The views of a scene show one set of named points, each view turned or mirrored, shifted and resized as a whole, with a little noise and some points left out.

Scene 1
View 1
(138): [  1   7   5   0   2   3   0   6 -13  -9  -5   4  -5   6   0   2  -2   9
   3  -4   0   2  -8   8   5  -5  -2   1  -2   5   4   1  -4  -6   3]
(167): [  0   5   7   3   5   3   0   9 -10  -8  -4   3  -7   7  -3   2  -1   7
   4  -5   0  -1  -7   9   4  -2  -2  -3   0   3   3   1  -5  -6   1]
(157): [-2  1  6  5  5  2  0 10 -8 -5 -4  1 -9  3 -3  0 -2  4  5 -6  1 -4 -3 10
  2  3 -2 -6  1  1  2  2 -6 -7 -1]
(202): [  0   0   9   6   6   2  -2  12 -15  -8  -6   2 -15   7  -5  -2  -2   4
   4  -7   1  -5  -4  10   6   1   1  -7   2   0   3   3 -10  -9  -1]
(147): [ -4  -4   6   5   5   0  -1   9  -9  -4  -8  -2 -13  -2  -2  -3  -5   2
   8  -8   4  -7  -4  11   3   9   3  -9  -1   2   4   1 -10  -8  -3]
(87): [-14   5  -3   2   7  -1   7   1  17   8   4  -3  12  -7   3   7  -4   0
   9  -3   8  -3   2  11 -14  12  -8  -6  -2   1  -2  -4   7  -1  -7]
(172): [  2   8   5   0   2   5   0   7 -16 -11  -4   6  -4   8  -1   3   0  11
   2  -4  -2   3 -10   7   5  -9  -2   2  -3   6   4   1  -4  -5   5]
(148): [-14   4  -5   0   7  -1   8  -2  20   9   3  -4  14 -11   5   7  -7   0
  11  -3   9  -3   2  12 -14  13  -7  -6  -3   2  -1  -5   9   0  -6]
(139): [ -7  16   1   3  10   5   8   5  14   2   9   4  14   9  -3  12   5   5
   3   0   2   2   1   8 -13  -3 -16   0   3   0  -4  -5   9  -2  -4]
(91): [-12   0  -3   1   4  -1   4   0  10   4  -2  -4   6 -12   5   3  -8   1
  10  -4   8  -4  -1  12  -8  14  -2  -6  -4   3   2  -3   3  -3  -5]
(115): [-9  0 -1 -1  1 -1  2  1  0 -1 -5 -3  0 -9  5  2 -8  4 10 -5  6 -3 -5 10
 -2 10  1 -4 -5  5  4 -1 -1 -4 -1]
(106): [ -9   1   5   8  10   1   3   9   5   3   0  -3  -3   1  -4   3  -2  -1
   7  -6   5  -7   3  12  -6  10  -5 -11   3  -2  -2  -1  -2  -6  -8]
(207): [-6  4  2  1  5  2  3  4  0 -1 -2  0  2  0  1  4 -3  4  7 -4  4 -1 -3 10
 -4  4 -3 -4 -2  3  2 -1  1 -4 -1]
(231): [  0   9   6   3   5   4   1   8 -10  -9  -2   5  -3  11  -3   4   1   8
   2  -4  -2   2  -7   8   1  -6  -5  -1   1   4   2   0  -2  -5   2]
View 2
(91): [  0  -1  11  -1 -14   9   3   5 -12  -6  -3   4 -11  21  -1   2  -1   7
   2   4   4  -3   8  24  25   8  14   1   7 -11  23  -2  11   7   6]
(148): [  3  -6  23  -3 -18  13   7   1  -8  -6   0   6  -8  24   1   2  10   2
   2  -3   6   4  11  32  28   2  17   2   6  -7  28  -1  12   5   8]
(202): [-12  13 -14   0   3  -5  -5  10  -5  -1 -11 -11  -5   3   0  -2 -20  10
   3  11   0 -17   8  -3  -3   7   7  -4   5 -10  -3  -7  20   7   1]
(231): [ -6   4   0  -4   8  -7  -2   6  10  -1  -6  -6  -3   2   7  -3  -8   3
   0   4  -2  -8  10  -5   0  -2   8 -10   7 -10  -2  -6  15   5   1]
(172): [ -5   2  -4  -5  15 -11  -2   9  10  -3  -4  -1  -6   0   8  -3 -10   5
  -4   9  -1 -10   8 -10   3   0   4 -13  11 -15  -4  -7  10   9   0]
(167): [ -7   6  -9  -3   7  -7  -3   9   1  -2  -8  -5  -6   3   3  -2 -15   8
  -1  11  -1 -14   8  -6   2   5   6  -9   7 -13  -1  -7  13   9   0]
(157): [ -8   8  -6  -1  -1  -1  -3   7  -4  -3  -9  -8  -5   7   1  -1 -14   7
   2   8   1 -13   9   2   3   4  10  -3   5  -9   3  -6  17   5   1]
(87): [  1  -1  23  -2 -17  11   6   0  -5  -4  -1   1  -6  22   1   1   8   1
   2  -5   5   3  11  29  23   1  17   2   4  -6  24  -1  15   3   6]
(147): [-11  10 -14   0  -6   2  -4  10 -15  -2 -10  -7  -9  11  -4  -1 -19  13
   4  13   4 -17   7   5   6  11  10   0   5 -12   6  -6  16   8   1]
(138): [ -6   2  -4  -3  10  -9  -2   9   5  -3  -6  -1  -7   3   6  -1 -13   6
  -3  10  -1 -11   9  -6   6   3   6 -11   9 -14  -1  -6  10   9   1]
(115): [ -2  -2   3  -2  -6   3   2   9 -11  -6  -4   4 -12  17  -1   1  -8  10
   0   9   4  -9   7  15  22  10  11  -3  10 -14  17  -3   7  11   4]
(207): [ -3   1   6  -2  -3   1   1   6  -2  -3  -5  -2  -6  12   3   0  -5   5
   0   4   2  -7   8  10  13   3  11  -4   6 -11  11  -5  12   6   4]
(139): [  1   0  27  -4  -3   4   5  -4  16  -1   0  -4   1   9  11  -1  15  -7
   2 -11   0   6  14  15   8 -12  15  -6   0  -2  11  -2  18  -3   4]
View 3
(167): [  0  -2   9   5   2   5   5   3   1   4  10   7   5   4  -1  -1   1 -13
   1  -4  -2  -5  16  -2  -1  -6  -4   8  -2  -2  -3   4  -4   7  -1]
(106): [-5 -6  7  1  8  1  3  5  3 -1  0 -6  8  1 -6 -4 -3 -8  2 -2  3 -1  9  3
  2  0  4  2 -3 -3  6  1 -1 -6  6]
(147): [  1   1  11   4  11   2   8   2   7   1  11   0  10   1  -1  -4  -3 -13
   3  -6   2  -3  15   2  -1  -3   1   5  -4  -8   2   6  -2   3   2]
(91): [  0  -3  -1   1   9  -5   1   9   3  -2   1  -5   6   5  -3  -5 -14  -3
   4   0   2  -1  -1   4  -3   5   4  -2  -4  -7   1   5  -3   0   8]
(148): [ -3  -7  -5   0   6  -8  -4  12   0  -4  -5  -8   4   6  -6  -5 -16   1
   3   3   2   0  -7   5  -3   7   6  -6  -5  -3   3   3  -4  -5  11]
(172): [  1  -3   7   6  -3   5   2   5  -3   6   9  11   1   5  -1  -1   0 -12
  -1  -2  -5  -7  15  -5  -1  -6  -6   8   0   1  -7   2  -6  11  -2]
(231): [ -2  -5   8   5  -2   6   1   4  -4   5   6   6   1   4  -4  -1   2 -11
  -1  -1  -4  -5  15  -4   0  -6  -4   7   0   3  -4   0  -5   4   0]
(139): [ -8 -14   0   1  -5   0  -8  11 -10   2  -9  -3  -3   6 -10  -2  -2  -3
  -1   5  -2  -2   2   0   1   0   1   1  -1   7   1  -5  -6  -6   7]
(207): [-1 -5  4  3  3  0  0  6  0  1  3  0  4  4 -4 -4 -6 -7  2 -1  0 -3  7  1
 -1  0  0  2 -3 -2  0  3 -4  2  4]
(138): [  1  -2   7   6  -1   5   2   5  -2   4  10   8   2   5  -1  -1  -1 -11
   0  -3  -3  -6  14  -3  -2  -4  -5   7  -1  -1  -5   3  -6   9  -2]
(202): [  0  -1  13   5   6   6   8   1   4   3  11   4   8   1  -2  -2   4 -15
   1  -5   0  -5  20   0   1  -6  -3   9  -2  -4   0   3  -2   4  -1]
(115): [  2  -1   1   3   8  -3   3   7   4  -1   7   1   5   5  -1  -4 -12  -6
   4  -2   0  -3   3   3  -4   3   1   0  -4  -7  -2   7  -3   5   5]
View 4
(147): [  2   2  -4   7  13  -2  -2   3   7  -8   1  10  -1   3  -7  11  -6  13
  -8   6   4   2  -1  -3   6  -5   3  -2   3  -3   6 -12   9  -7   0]
(157): [ 1 -1 -1  8  8 -1 -1 -1  6 -8  2 10 -4  1 -4  9 -5  8 -6  5  1  1 -1 -4
  4 -5  3 -2  4 -2  4 -7  6 -6 -3]
(172): [  0  -2   3  12   3   2   1  -6   5 -10   7   9  -9  -9  -4   9   0   1
  -9   2  -2  -2   0  -4   6  -5   7   4   3  -4   0  -6  -1   2  -8]
(148): [  0   2   2 -13   3  -6  -1  -1   7   0  -6  -5   2  13   3  18  -4   9
   4  10   3  -9 -11   6   6   5   3  -4   5  -7  -7   9  17  -8  -6]
(106): [  1  -2  -3  -1   7  -4  -1   0   7  -4  -4   6  -1   9   0   9  -9  11
   0   9   1   1  -5  -2   1  -2   1  -7   6  -2   3   0  12 -11  -2]
(138): [ 1 -1  3 10  5  1  0 -4  6 -9  5  9 -7 -6 -5 11  0  3 -8  3  0 -1 -1 -3
  7 -5  6  2  3 -4  1 -6  2  0 -6]
(139): [ -1  -9   6  -5  -5  -2   4 -11   6  -2  -5   1  -7   4   6   9  -4  -2
   7   9  -6  -4  -7  -1  -1   1   4  -5   8  -3  -4  13   6  -6 -10]
(167): [  1  -1   0  12   7   1   0  -2   7 -10   5  11  -6  -5  -6   9  -2   6
  -8   3   0   0   0  -4   5  -5   5   1   4  -3   3  -9   3  -2  -4]
(91): [ 0  3 -1 -7  7 -5 -2  1  7 -2 -3  0  2 10 -1 18 -4 11 -1  8  5 -7 -8  4
  8  2  3 -2  4 -6 -4  1 15 -7 -5]
(231): [ 1 -4  3  9  3  2  2 -6  6 -8  3  9 -9 -5 -3  8 -2  2 -5  4 -3  0 -1 -4
  3 -5  6  0  5 -3  2 -3  0 -2 -7]
(115): [ 1  5  0 -1  9 -3 -1  2  7 -5  1  2  1  5 -4 18 -2 10 -6  5  5 -6 -6  3
 10  0  4  1  2 -6 -3 -4 11 -4 -4]
(87): [  0   0   1 -11   2  -5   0  -2   6  -1  -7  -3   0  12   3  16  -5   7
   4  10   1  -7  -9   4   5   4   3  -5   6  -6  -5   9  15  -9  -6]
(207): [ 1  0  1  1  5 -2  0 -2  6 -5  0  4 -3  3 -2 13 -3  7 -3  6  1 -4 -4  0
  5  0  4 -1  5 -4 -1 -1  9 -5 -5]
View 5
(91): [ -3  -1  10   7   6   1  -6   8   4  -1 -12   5  -4   0  14  -3   7   2
   0 -21  -2  -9   6   7   8 -12  10  -4   6  -9   5   2  -9   6  13]
(207): [ -5   2   3   1  -4   0  -2   5   3  -3  -4  -1  -1   1   8   0   1   0
   4 -13  -2  -1   3  -1   6  -7   7  -7  -3  -4   3   0  -3   5  13]
(139): [-11  12   7   5  -3   7  -1  -2  -3 -11 -11   5  -2   7  -2   9   1   2
  -2   2   4  -2  -3  -2  15 -10   1   0   6   7   5 -13  -3   0  28]
(202): [ -6  -1  -8 -10 -16 -10   1   6   2   5   0  -8   1  -3   4   0  -7  -1
  10 -18  -7   8   4  -6  -1   2   8 -15 -18  -7  -8   7   4   4   9]
(167): [ -3   2  -6  -8 -14  -5   0   5   5   0   4  -9   2  -1   7  -1  -4   0
   9 -13  -4   8   4 -10  -2   0   7 -14 -15  -3  -2   3   4   7   8]
(147): [ -4  -4  -3  -5  -8  -9  -2  10   3   6  -4  -5   0  -4   9  -3  -2   0
   9 -26  -9   3   6   0   0  -2  10 -13 -14 -11  -7  10   0   5   6]
(172): [ -1   4  -6  -7 -17   0   1   1   6  -5   9 -10   3   1   6   2  -3  -1
   8  -5   1   9   3 -17  -2  -1   6 -13 -13   1   4  -3   5   7   8]
(106): [-11   1   3   1  -2  -5  -1   7  -3   3 -14   3  -4  -1   3   2  -1   1
   3 -21  -5  -3   2   8  11  -7   7  -6  -4  -7  -7   3  -4   0  18]
(157): [ -6   1  -4  -6 -11  -6  -1   6   2   2  -3  -5   1  -2   4   1  -4  -1
   8 -16  -6   4   3  -3   2  -1   7 -12 -11  -5  -4   5   2   4  11]
(115): [  1  -2   6   3  -1   3  -5   6   9  -2  -2  -2  -1   0  17  -4   5   1
   5 -17  -1  -4   7  -3   2  -9  11 -10   0  -8   8   2  -5  10   6]
(87): [ -8   4  13  10   8   5  -4   5   1  -4 -16   7  -4   3   9   1   8   3
  -3 -14   1 -10   2   9  14 -15   7   0  11  -5   6  -5 -11   4  21]
(138): [ -1   4  -5  -7 -14  -1  -1   3   6  -4   5  -9   2   1   8   0  -3   0
   8 -10  -1   7   4 -13  -2  -2   7 -13 -11  -2   2   0   3   9   8]
View 6
(157): [ -4 -12   9  12   0  -6 -10  -5  -8   4  -1   0   8   0  -9   1  -2  15
   8  -6   2   3  -1  -7   4  14  -8  16  -2   3 -10  -4   6   0 -11]
(106): [  0 -11   1  12  -9   2  -2  -5  -4   8   5  -6  11  -3  -4  -3  -7   8
  14  -1  -1  16   3   6   1  17  -3  10  -6   4  -5   1   3   6 -12]
(231): [ -1  -7   3  -1  -1  -7 -10  -4  -8   0  -4   3   1   2 -12  -5   4  17
  -3 -10   0  -5  -5 -11   8  10  -5  15  -1   0 -11  -7   5  -2  -9]
(207): [-1 -9  8  4 -2  2 -5  0 -4  4  3 -2  7 -3 -9  1  2  4  5 -5  2  6 -2  0
  6 14  1 10 -1  5 -4  0 -1 -1 -7]
(91): [ -2 -10  12   8  -3   8   1   3   1   9   8  -7  11  -8  -8   6   2  -8
  12  -1   3  17   1  10   4  18   6   6  -2  10   3   7  -6   0  -5]
(87): [  4  -7   0   0 -11  12   6   5   2   7  10 -10   8  -7  -7  -3   2 -10
   9  -1  -1  20   2  16   4  16   9   1  -5   6   4   7  -7   2  -4]
(167): [ -6 -11  13   8   4  -8 -15  -5  -9   2  -4   5   5   2 -11   3   2  17
   2  -9   4  -4  -4 -14   6  11  -7  19   1   3 -12  -7   6  -4 -10]
(202): [ -7 -13  13  16   3 -11 -15  -8 -11   4  -5   4   9   2  -8   3  -3  22
   7  -7   2  -1  -2 -13   3  13 -12  20  -2   3 -14  -8  10  -1 -14]
(139): [  9  -4 -14 -11 -18   6   3   2  -2   2   4  -5  -1   1  -9 -15   1   6
   0  -6  -4  11  -1   8   6  12   3   5  -6  -1  -3   0  -2   3  -6]
(115): [ -5 -11  18  10   5   4  -4   2  -2   6   4  -3  11  -6 -10   9   4  -4
   9  -4   5   9  -1   2   6  16   3  10   0  11   0   3  -4  -2  -5]
(147): [-10 -15  19  21   4  -6 -12  -8  -8   8   0   0  13  -2  -8   8  -4  12
  14  -3   4   7   0  -7   1  17  -8  18  -1   7  -9  -3   5  -1 -13]
(172): [ -5 -10  12   3   6 -10 -16  -2 -11  -1  -6   7   2   3 -14   3   7  18
  -3 -12   4 -11  -8 -18  10  10  -6  21   3   4 -12 -10   5  -7  -8]
(138): [ -4  -9  12   2   5  -7 -12  -2  -9   0  -3   5   3   0 -12   3   6  14
  -1 -10   4  -6  -6 -13   9  11  -3  18   2   4 -10  -6   4  -5  -7]
(148): [  4  -8   5  -1 -10  14   7   6   4   8  11 -11   9  -7  -8   0   4 -14
   9   0   0  22   3  17   5  17  11   0  -4  10   8  10  -9   2  -2]

In a view up to two points have been moved. Name them for each view, in the order of its rows, or write -.
view 1 -> (167)
view 2 -> -
view 3 -> -
view 4 -> -
view 5 -> (115)
view 6 -> (139), (172)

Scene 2
View 1
(142): [ 4 -3 -5 -4  1  4 -6 -7  5 -7  3  5  4  3 -1  5  0  1 10 -7  2  5  4 -5
 -6 -5  1  5 -5 -1  4 -3 -5 -8 -4]
(166): [ -6   1  -9 -13  -9   7   0   3   6  -4   3  -1 -15  -5 -10  21   4   1
   9 -11   8   4  10   1  -5 -15  19   6  -4  -9   4 -10   0 -10  -5]
(24): [  3  -5  -4  -3  -6  -1   9   2   8   6 -13 -16 -18  -9  -2  10   5   6
   9   1   1  -8   7   2   5  -4  10  18  12  -3   7  -6   8  13 -12]
(32): [ 5 -3 -5 -3 -1  2 -3 -5  5 -4  0  1  1  2 -2  5  0  2 11 -5  2  2  4 -3
 -4 -4  1  8 -2 -1  3 -3 -2 -4 -6]
(36): [ 4 -4 -4 -4 -2  2  0 -3  6 -2 -2 -4 -5 -2  0  6  2  4  8 -3  2  0  5 -2
 -2 -4  4  8  1 -2  4 -3 -1  0 -7]
(112): [  0  -6  -2  -4  -1  -1   6   2   9   2  -6 -10 -16 -10   4   7   4  11
   4   0  -1  -4   5   2   1  -3   5   9   4  -2   5  -6   2   7 -10]
(96): [ 14  -8  -3   4   2  -4  -1  -9   6   0 -11  -7   7   3   3  -5   1   2
  12   2  -3  -4   1  -6   1   5  -7  16   8   3   5   1   2  11  -9]
(38): [ 10  -6  -4   0  -2  -3   1  -5   6   0 -10  -8  -1   1  -1   1   1   2
  12   0   1  -3   4  -3   0   0   0  16   7   1   5  -1   3   8  -8]
(109): [ 2 -4 -3 -4  3  3 -3 -4  7 -5  5  3 -2 -3  3  5  1  7  4 -5  2  3  4 -2
 -5 -4  1  2 -5 -2  4 -4 -5 -6 -6]
(90): [  2  -5  -3  -4  -1   0   3   0   9   1  -5  -6 -10  -8   3   7   4   9
   5  -1   0  -3   5   1   0  -3   4   9   2  -2   5  -5   1   5  -9]
(127): [ 4 -5  0 -3  4  0 -1 -3  8 -3  1 -1 -3 -5  8  2  2 10  3 -1  0  0  2 -1
 -3 -1 -3  3 -3  0  5 -3 -3 -1 -6]
(47): [ 4 -4 -4 -4  1  4 -5 -6  6 -6  5  4  2  1  0  4  0  3  8 -6  3  3  4 -3
 -6 -4  1  3 -6 -2  3 -3 -5 -8 -4]
(39): [ 0 -4 -4 -6  0  3 -1 -1  8 -4  3  0 -7 -5  2  8  2  7  5 -5  2  2  5 -1
 -4 -6  5  4 -4 -3  4 -5 -4 -5 -6]
View 2
(47): [  2  -4  -2  -2  -7   1   5   4  -5  -3   4   4  -5  -7 -11   1  -5   9
  -4  -6   0   0   6  -8   1  -5   5  -5  -4  -4  -3  -6  -4  -8  -2]
(24): [  1   6   4   1  -2   9  -4   4   2   1 -11  -5   4  11  10  -7 -11   8
  -1  -5 -21  -5   4  11  11  -9  -5   3  12   5  12   0   9   4 -19]
(166): [  4  -2  12 -12 -10   6   0   7  -5  -3 -11  -5 -11   6 -16  -1 -11   9
  -2 -13 -22  -1  10   0  14 -17  15  -8  -1  -3  -5  -9   7  -2  -4]
(39): [  2  -1   0  -6  -5   5  -1   4  -3  -4  -2  -2  -7  -2  -9  -2  -4   9
   0 -10  -8  -1   5  -2   2  -7   2  -5  -2  -1   3  -7  -2  -3  -7]
(142): [  1  -4  -1  -1  -8   1   6   4  -7  -2   4   5  -3  -7 -10   1  -6   9
  -5  -4  -1   1   8  -7   3  -6   6  -5  -3  -5  -6  -7  -2  -8  -1]
(127): [ 2  0 -5 -2 -3  3  0  3 -1 -3  1  1 -3 -6 -4 -1 -1 10  1 -7  0 -1  4 -4
 -3 -3 -4 -2 -2  2  7 -5 -5 -3 -9]
(36): [ 1  0  2 -2 -7  3  2  4 -3 -1 -1  1 -3 -1 -6 -1 -8 10 -4 -5 -8 -1  6 -1
  7 -7  4 -2  2 -1 -2 -5  1 -6 -6]
(96): [ -4   3  -9  13  -3   2   5   1  -1   3   5   8  11  -4  10  -3  -6   9
  -7   7   4  -2   2   2   1   2 -10   5  10   0   5   2   0  -5 -13]
(109): [  2  -1  -3  -4  -5   3   1   4  -4  -3   2   2  -7  -6 -10   0  -3   9
  -1  -8  -2  -1   5  -6  -1  -5   1  -5  -4   0   2  -7  -3  -5  -5]
(90): [  2   3  -1  -2  -2   7  -3   3   1  -2  -6  -3  -1   2   1  -3  -6   8
   1  -7 -10  -2   5   3   4  -7  -4   0   4   3   9  -3   1   0 -13]
View 3
(142): [  7   7   3   7   1  -9  -4 -10 -13   7  -5  -3  -5   2  10   5  -2  17
  -7  11   2   8   0  -4   5  -9  -8   1 -18   2  -3   3   6   3  -8]
(96): [  4  -2   6   0   8  -8  16  -7 -20  -8   7  10   5   7  16  -7  10  12
 -16  -9  -7   3  -7  -1   0   8  -2  18  15   3   2  -5   8  19  -7]
(24): [  5  -8  -7 -12 -12   3  11   3  -5 -23  -5  22  10   9  -1  -6 -16  -1
 -13 -21 -11  15   4  19   0 -11  -2  19   7  15  16   1  -7   5  -9]
(32): [  6   5   1   3  -1  -8   0  -9 -12   1  -3   1  -1   4  10   3  -4  15
  -8   4  -2   9   0   0   5  -7  -7   4 -11   4   0   2   4   4  -8]
(166): [  8   4  -6  -3 -17  -3  -9  -1  -1  -3 -16   5  -3   3  -4   6 -28  10
  -3   5   2  22  12  11   6 -31 -11  -4 -29  13   7  13  -8 -11 -14]
(38): [  6  -1   2  -3   1  -7  11  -4 -15 -10   4  12   4   8  10  -5   0  10
 -14  -9  -6   8  -1   4   1  -1  -4  13   7   7   4  -2   3  13  -9]
(36): [  5   1  -1   1  -3  -4   2  -6 -11  -3  -5   5   2   5   6   1  -6  11
  -8  -3  -4   9  -1   4   3  -7  -5   8 -10   7   5   0   3   3  -7]
(112): [  0  -6  -8  -3 -12   7   4  -3  -5 -13 -10  10   9   4  -1  -1 -12   2
  -5 -16  -9  10  -2  15   3  -5  -4  23  -7  10  13  -5   0   1  -4]
(90): [  2  -3  -5  -1  -8   3   3  -4  -8  -8  -8   8   6   4   3   0  -9   6
  -6 -11  -6   9  -2  10   3  -5  -5  18  -8   9   9  -4   1   3  -5]
(47): [  4   6  -2   8  -4  -4  -6 -10  -9   7  -9  -3  -2   2   6   6  -6  15
  -3   7   1   9  -2   0   7  -9  -8   5 -23   4   0   1   5  -2  -5]
(39): [  3   3  -5   4  -9   0  -6  -8  -7   1 -12   0   1   1   3   5 -10  10
  -3   0  -3   9  -1   5   7 -10  -7  10 -20   6   4   0   2  -2  -5]
(127): [ -1   2  -4   6  -3   1  -1 -13 -10   2  -9  -1   3   2   7   3   1   9
  -3  -4  -5   3  -9   2   5   1  -4  18 -15   1   2  -7   9   4  -1]
View 4
(127): [-5 -1  2  1 -3  3  2  8 -5 -6 -3 -7  1 -5  3 -2  3  4 -5  0  2  6  1 -1
 -4 -2  6  0  5  4  6  9  1 -2 -5]
(32): [  2  -5   1  -5   0   0   8   4   4 -10  -2  -6   5   0   3   0   5  -3
  -5   0   2   1   6  -3  -1  -5  -1   2   6   0   7  10   2   0 -13]
(36): [ 3  1  1 -3  1 -1  4  3 -2 -7 -5 -6  6 -5  2  1  2 -2 -6 -1  2  1  8 -5
 -3 -4 -1  0  7 -1  3 11  0 -2 -9]
(109): [ -1  -1   1  -3   1   0   3   9   2 -10  -3  -7   2  -2   4  -1   3   2
  -3  -1   2   8  -1  -2  -4  -6   4   3   7   4  10  10   3  -4 -11]
(47): [  1  -5   1  -6   2   2   7   9   6 -12  -2  -7   4   1   4  -1   5  -1
  -3   0   3   7   0  -1  -2  -6   1   3   7   3  12  10   3  -1 -15]
(96): [ -7 -10   5   0 -10   6  13   1  -7   2  -1  -3   3  -6  -1  -4   6  -6
 -13   8   3 -12  14  -1   6   4   1  -4  -3  -5  -5   2  -3  10   3]
(142): [  2  -8   1  -7   2   2  10   8   9 -14  -2  -7   5   2   4  -1   6  -2
  -3   1   2   5   2  -2  -1  -6   0   3   7   0  12  11   2   0 -16]
(38): [  0  -3   2  -2  -5   0  10  -2  -6  -1  -3  -4   5  -7   0  -1   3  -6
 -10   3   2 -10  15  -5   1   1  -2  -4   2  -5  -4   7  -1   5  -3]
(112): [  1  14  -2   4  -2  -6  -8  -1 -20  -1  -8  -6   1 -16   1   3  -5   3
  -8  -7   1  -1  10  -8 -12  -3   2  -4   7   1  -8  12  -2  -5   0]
(39): [  3   3  -1  -3   2  -1   0   6  -2 -10  -6  -7   4  -5   3   2   1   2
  -2  -4   2   7   2  -3  -7  -6   1   2   8   4   8  13   3  -5 -13]
View 5
(38): [ 11   3  12   5  -3 -19   3  21  -6  -6 -14   1  -5   0   5   2   0  -1
   0  -2 -12  -8  -4   0  -4   2  -5   1  -1  -6  23   1   5  16   2]
(142): [ 11  -3   8   0   5 -15  -4   6   9   2  -3   9  11   8   3  -3 -11  -3
   7   0   7  -5  -3   2   8  -1  -6  -4   3  11  -1   7  -5   2 -10]
(32): [  9  -2  10   0   2 -17  -1  12   6   0  -7   6   5   4   4  -1 -10  -1
   4  -1   3  -5  -2   2   4  -2  -5  -3   2   4   5   6  -1   7  -7]
(127): [ 12   4  12  -5   1  -9   7   6  -3  -3  -1   4   4   8  -2  -2  -7   0
  -2  -7  -6   5   1   3  -4  -8 -10   2   1   6  18   2  -1   4   9]
(166): [-15   1  26   1   6 -23  -6   8  26   2  -3   9  -3   6  14  -6 -23   7
   0  -2   6  16  13   8   1 -11   1 -13   7 -12 -18  17 -14  18 -19]
(112): [ -2   8  24  -3   2 -13  10  11   0  -6  -3   1  -8   5   4  -4 -10   5
  -9 -11 -12  17  10   6 -12 -14  -8  -1   2 -14  17   5  -3  15  10]
(24): [ -6  11  26   5  -3 -21   8  23  -2  -9 -12  -1 -20  -1  11   1  -6   7
 -11  -9 -21  11   9   6 -17  -7  -3  -3   1 -27  20   6   2  28   5]
(39): [  3   1  17  -6   4 -12   1   4   8   1  -1   6   4   8   4  -4 -14   2
   0  -6   3   9   6   6   0 -10  -7  -5   3   2   1   8  -8   5  -3]
(109): [ 10   0  12  -5   5  -9   1   2   6   1   1   7   9   9   0  -4 -12  -1
   2  -5   6   5   0   5   2  -8  -8  -2   3   9   4   6  -6   2  -1]
(36): [  5   1  15  -1   2 -15   2  11   4  -2  -5   6   1   4   5  -1  -9   1
   0  -5  -3   2   2   3  -2  -4  -5  -3   2  -3   9   6  -1  11  -1]
(90): [  2   6  20  -2   0 -15   6  10   2  -4  -4   3  -5   5   5  -1  -9   4
  -5  -7  -9  11   6   4  -9 -10  -6  -2   2  -9  15   6  -3  13   6]
(47): [ 11  -4   9  -3   5 -13  -2   4   9   2  -2   7  11   8   2  -2 -12  -2
   6  -1   9  -2  -1   3   8  -4  -7  -4   3  11   0   7  -6   2  -7]
(96): [ 21   3   5   4  -3 -16   5  22 -13  -8 -14  -1  -1  -2   1   4   3  -3
   1  -3 -13 -16  -7  -3  -5   6  -7   5  -2   1  32  -4   9  12   8]

In a view up to two points have been moved. Name them for each view, in the order of its rows, or write -.
view 1 -> -
view 2 -> (36)
view 3 -> (47)
view 4 -> (112)
view 5 -> (127)
